Each row is a point on a landscape with many peaks, with its height.
A climber steps from a point to the highest of its 3 nearest points, and stops where none of them is higher. Distance is the straight distance between rows; heights are no part of it.
Pimi: [158 150 137  99 113 124 150  83 127  97 110 111 137 159 172 106  82 110
 155 127 127]  height 801
tula: [ 98  88 168 108 174 123 111 151 123 158  87 127 145 129  79 169 178 110
 142  96 173]  height 722
kobu: [165 142 155 105 118 141 137 115 138 119 112 109 120 154 139 130  84  80
 168  99 131]  height 608
dolu: [128 153 152 105 157 139 138 168 119 153  67 123 132  96 159 135 144 147
 105 108 141]  height 381
Pov: [119 163 121 153  83 158 132 123 122 116 181 138 142 122 169  75 103 160
 150 171 111]  height 740
zuda: [136 115 129 157 127 136  95  75 141 105 165 109  97 170  87 103 193 121
  63  99 146]  height 613
liv: [125 153 121 111 142 120 151 154 118 138  74 152 116  78 150 144 135 159
  84 128  98]  height 671
sarod: [179 141 147  84 118 123 143  88 121 115 101 109 129 140 165 123  96 103
 145 139 126]  height 755
Femed: [139  92 112 150 137 133 104  92 135 105 161 112 126 171  91 128 109  96
 129  70 129]  height 681
Zik: [ 97  80 152 124 159 132 121 151 149 180 120 137 144 113  57 198 199  95
 146 104 155]  height 627
ramim: [ 99 128 193 117 155 132 126 156 118 168  87 134 151 127  71 164 182 125
 145  84 157]  height 595
gidok: [151 142 196 133 145 108 145 154 115 174  93 136 146 153  77 115 146 169
  79  95 106]  height 734
letik: [148 138 191 153 147 130 154 191 120 188 112 128 165 155  75 125 172 151
 104 103 117]  height 649
bif: [145 102  80  80 117  77 140  99 125 118 118 129 130 113 181 138  88 118
 147 196 121]  height 642
zedas: [123 146 196 139 140 133 139 191 119 193 102 140 159 141  68 137 177 154
 134  99 125]  height 794
lebag: [146 156 160 125  77 130  87 106 153 111 161 121 135  96 117  47 131 123
 163 228 127]  height 705
kaze: [ 92 132 125 127 127 131 100  84 119  58 156 119 121 174 140 109 120 121
 148 108 141]  height 791
laba: [ 85 150 100 148 111 132  98  94 106  85 169 135 105 109 137 115 182  97
  51 124 142]  height 533
taz: [113 151 133 113 150 153 143 165 120 136  78 132 140 100 159 139 142 133
 116  88 169]  height 200
kup: [112  49 119 141 193 116 139 108 120 146 137 135 153 152 144 168 137  99
  96  98 200]  height 610
Nuvef: [151 119 146 177 132 166 115  99 147 125 179  96 100 169  96  92 212 103
  87  96 173]  height 604
par: [133 165 142 146  64 165  92 137 131 112 186 135 130 103 125  54 107 125
 174 192 115]  height 795
vulo: [104 164  92 135 126  89 161 216 122 141 117 112 101 117 128 164 113 208
 169 163  55]  height 566
Vuru: [156 147 159 116 101 126  93  96 143 107 160 125 131  96 129  34 138 144
 138 235 125]  height 754
zomul: [138 133  68 126 142 109 145 169 139 142 111 156  94  80 128 158 119 158
 131 149  64]  height 393
lin: [148 159 132 107  95 130 147  73 102 107 124 122 137 154 195 110 102 132
 140 167 131]  height 870
zoze: [ 87 155 110 126 107 138 121 109 114  82 160 135 139 156 159 101 110 141
 151 121 122]  height 661
bunog: [119 152  98 125 106 108 152 195 153 145 120 115 107  91 115 166 123 163
 177 177  63]  height 279
Nep: [ 96  79 182 121 155 135 115 168 141 176 118 132 158 127  51 169 181 121
 154  92 153]  height 660
Kos: [148 124 102 140 105 127 145  92 108 120 166 128 143 132 208  94  87 152
 139 192 116]  height 706
kivom: [154 138 133 120 130 176 146 149 146 127 108 110 138 124 149 146  84  89
 144  84 143]  height 853
sunas: [ 86 125  92 138 120 123  86  70 119  74 163 137 105 143 109 105 161 110
  70 111 142]  height 517
zipes: [149 120  97  94 112 102 133 152 161 137 110 135  94  86 105 162 108 130
 194 183  69]  height 362
kag: [135 144 151 109 153  68 148 139 110 136  51 148 112 141  98 138 145 171
  78 120  81]  height 759
Zifu: [135 133 156 159 116 143  99  96 127 102 160 101 104 149  96 107 210 102
  59 103 168]  height 609
Situ: [ 70  93 142 113 172 128 125 147 122 148  85 131 152 120 116 170 136 106
 125  89 202]  height 709
nur: [145 109 101  77 119  80 134 131 161 130  94 124 111  94 119 168 105 122
 196 208  99]  height 328
lapez: [144 125 122 130 126 151 129 135 135 118 119 101 119 154 143 145  82  86
 162  80 143]  height 545
gikag: [170 137 146 130  94 115  96 100 154 119 173 107 128 116 122  39 134 157
 148 225 121]  height 804
Fak: [183 140 120 152  86 129 123 111 154 130 180 126 139 119 135  59 110 161
 147 218 105]  height 868
teg: [171 102  94 150  96 124 139 101 130 147 174 133 141 133 169  81  90 162
 146 210  97]  height 751
pom: [145  62 106 171 164 143 135 110 121 148 158 114 143 152 135 131 125 119
  64  81 178]  height 732
Vodob: [159 142 114 159  93 147 134 110 124 128 174 118 147 128 170  59 102 157
 145 197 105]  height 807
pitan: [108 155  99 137 139  79 162 196 106 105  98 137 103 122 121 169 122 194
 139 157  61]  height 688
kimo: [118 158 190 103 150 119 146 146 119 162  70 127 133 121  87 127 170 143
 111  91 150]  height 792
kika: [185 144 106 101 111 133 145 137 153 157  99 129 114  85 152 150 102 105
 128 142  94]  height 458
pev: [ 95 107 175 168 145 148 140 208 106 190 149 141 169 155  73 148 182 153
 131  91 121]  height 603
Kasa: [173 140 125  92 110 111 158  75 110 101 109 122 135 137 200 116 104 125
 147 171 126]  height 834
Kezo: [172 128 103 104 118 128 134 128 156 154 102 149  97  71 141 160 110 119
 136 164  72]  height 400
kagom: [ 92 163 111 160  85 155 121 115 118  82 173 128 140 153 163  81  96 146
 150 151 133]  height 664
Pepo: [168 122  90 107 125  95 140 150 153 150 108 133  99  78 123 165 116 129
 161 172  73]  height 385
bevud: [194 118 122  92 115 106 150 107 145 146  87 122 113  98 143 153 107  99
 150 155  89]  height 583
sif: [170 114 113  77 101  65 152  96 142 129 102 147 104 104 151 156 108 117
 154 183  93]  height 616
tiseb: [147 104  87 110 111  91 159  95 113 128 143 131 141 133 200 115  73 138
 141 206 124]  height 672
lote: [ 78  71 117 125 179 134 127 140 115 136 117 132 139 124 131 184 121 107
 106  86 195]  height 721
vele: [ 83 160 104 145  94 158 108 118 112  76 186 139 124 137 145  96 102 136
 141 145 122]  height 555
dipud: [192 128 126  99 113 107 152 106 139 146  92 132 102 108 155 148 104 101
 151 139 101]  height 557
nisob: [119 158 133 110 152 129 155 156 120 146  73 136 121  92 149 137 152 147
  73 106 134]  height 556
Kugi: [113  50 152 125 180 108 110 123 116 155 118 140 150 130 100 179 187  84
 115  96 194]  height 748
kub: [114 152 123 115 104 132 127  88 118  88 150 114 148 165 178 114  99 128
 168 126 128]  height 728
kude: [114 129 184 147 152 135 134 197 123 188 114 142 155 137  58 147 183 149
 145  82 142]  height 657
samef: [165  85 117 191 153 160 125 113 143 138 189 103 132 162 118 115 135 110
  71  91 176]  height 670
nupus: [163 146 115 117 126 147 162 152 139 151  80 136 109  91 161 145  99 113
 117 115 118]  height 296
bofed: [ 63 148  88 141  98 146  97 102 115  77 176 139 122 142 143 115 111 130
 118 133 121]  height 373
mez: [151 167 132 142  75 139  95 111 132 132 176 140 126 107 125  52 116 150
 161 220 125]  height 753
vaz: [188 156 138 115 110 164 155 131 142 135  89 122 118 114 155 144 100  94
 140 103 118]  height 406
nov: [136  71  96 170 156 145 123 133 135 139 143 127 139 157 120 161  95 108
 108  67 162]  height 860
puf: [108  68 148 110 174 119 122 125 126 145 103 131 150 130  97 177 160  80
 125  95 197]  height 782
gikeg: [ 77 132 116 130 128 108 102  67 123  70 158 134 120 165 113 114 118 125
 118  92 116]  height 459
zedig: [ 80 152 108 164  88 175  85 145 129 102 192 145 124 100 124  97 113 121
 140 157 114]  height 38
sef: [ 95 144 176  95 157 134 137 165 115 150  70 122 142 124 110 142 163 128
 124 100 178]  height 558
ridek: [108 151 118 107 162  86 148 152 115 125  71 165 106 110 127 141 138 183
  88 141  87]  height 717
Baf: [ 71 132  78 149 117 135  81  97 119  95 168 147 112 107 133 109 154 122
  86 133 120]  height 366
Vibag: [141  75 103 168 151 147 103 102 149 130 166 118 133 168 116 137  94 111
  97  60 159]  height 780
bodin: [121 123 109 143 121 108  91  61 118  87 167 123 111 159  93 111 173 113
  77  87 135]  height 594
kofim: [118 148  90 136 130  99 154 199 142 148 118 141  97  84 116 174 105 170
 166 161  63]  height 437
fateb: [ 99 103 119 121 168 156 131 151 128 129 111 118 129 128 148 165  93 101
 129  72 178]  height 843
noku: [143 151 130 108 142 145 155 158 128 149  82 139 116  73 171 143 123 132
  94 113 111]  height 483
luva: [109 132 130 117 154  72 162 167 104 103  92 139 109 137 107 152 123 201
 119 155  66]  height 710
fita: [136 115 126 135 133 165 127 154 143 123 139 117 135 146 127 153  85  91
 137  67 151]  height 663
Damus: [ 68 145  89 151  94 161  97 118 127  91 191 156 122 105 131 106 124 128
 125 142 112]  height 169
Bef: [ 80 112 166  99 166 121 117 157 118 144  72 121 149 121  94 155 162 115
 148  86 179]  height 644
finir: [169 143 129  98 124 166 150 147 146 151 103 113 125 110 156 137  92  95
 140  94 129]  height 788
Bamad: [112 141 114 146 124 124  93  71 122  84 163 117 104 135 124 102 201 114
  49  95 158]  height 571
mivu: [117 118 129 135 121 120  99  76 134  87 129  94 128 176  98 125  94 101
 148  84 132]  height 552
Buban: [111 140 148 115 118 116 121 103 120  73 134 110 134 177 142 123 107 117
 156 108 131]  height 659
vegik: [ 89 104 164 164 146 144 116 180 118 194 143 142 160 142  48 153 185 134
 143  82 120]  height 567
doki: [144 152 113 165  80 161 122 113 115 116 178 136 133 127 158  67  98 146
 154 187 101]  height 756
Kez: [149 154 184 115 159  85 148 150 120 156  51 138 128 136  90 128 150 167
  78 113 100]  height 816
Tebid: [ 89  82 114 128 178 135 124 153 124 127 117 118 144 135 140 167 106 105
 129  82 189]  height 758
vik: [144  95 117 161 131 133 100  80 146 135 177 120 112 177  93 109 141 111
  84  75 137]  height 622
Gasa: [114 153 119 132 103 134 143 108 105  87 159 127 149 148 189  94  94 147
 150 145 131]  height 693

Call two points neighbours if one is among the 3 nearest of the other. Go from one point of each pair to the other, from neighbour to neighbour, staying as high as possible. Name the lowest point that can't be avoided.
tula / nov -> fita
kivom / zedas -> ramim
puf / fateb -> Situ
par / Fak -> doki
kaze / kub -> zoze

Write out the way that a climber takes from each point below.
Baf -> laba, Bamad, bodin, zuda
dolu -> nisob, liv, ridek, kag, Kez
nur -> sif, bif, Kasa, lin
zomul -> kofim, vulo, pitan, luva, kag, Kez
dipud -> sif, bif, Kasa, lin
Damus -> vele, kagom, Gasa, kub
zedig -> vele, kagom, Gasa, kub
bunog -> vulo, pitan, luva, kag, Kez
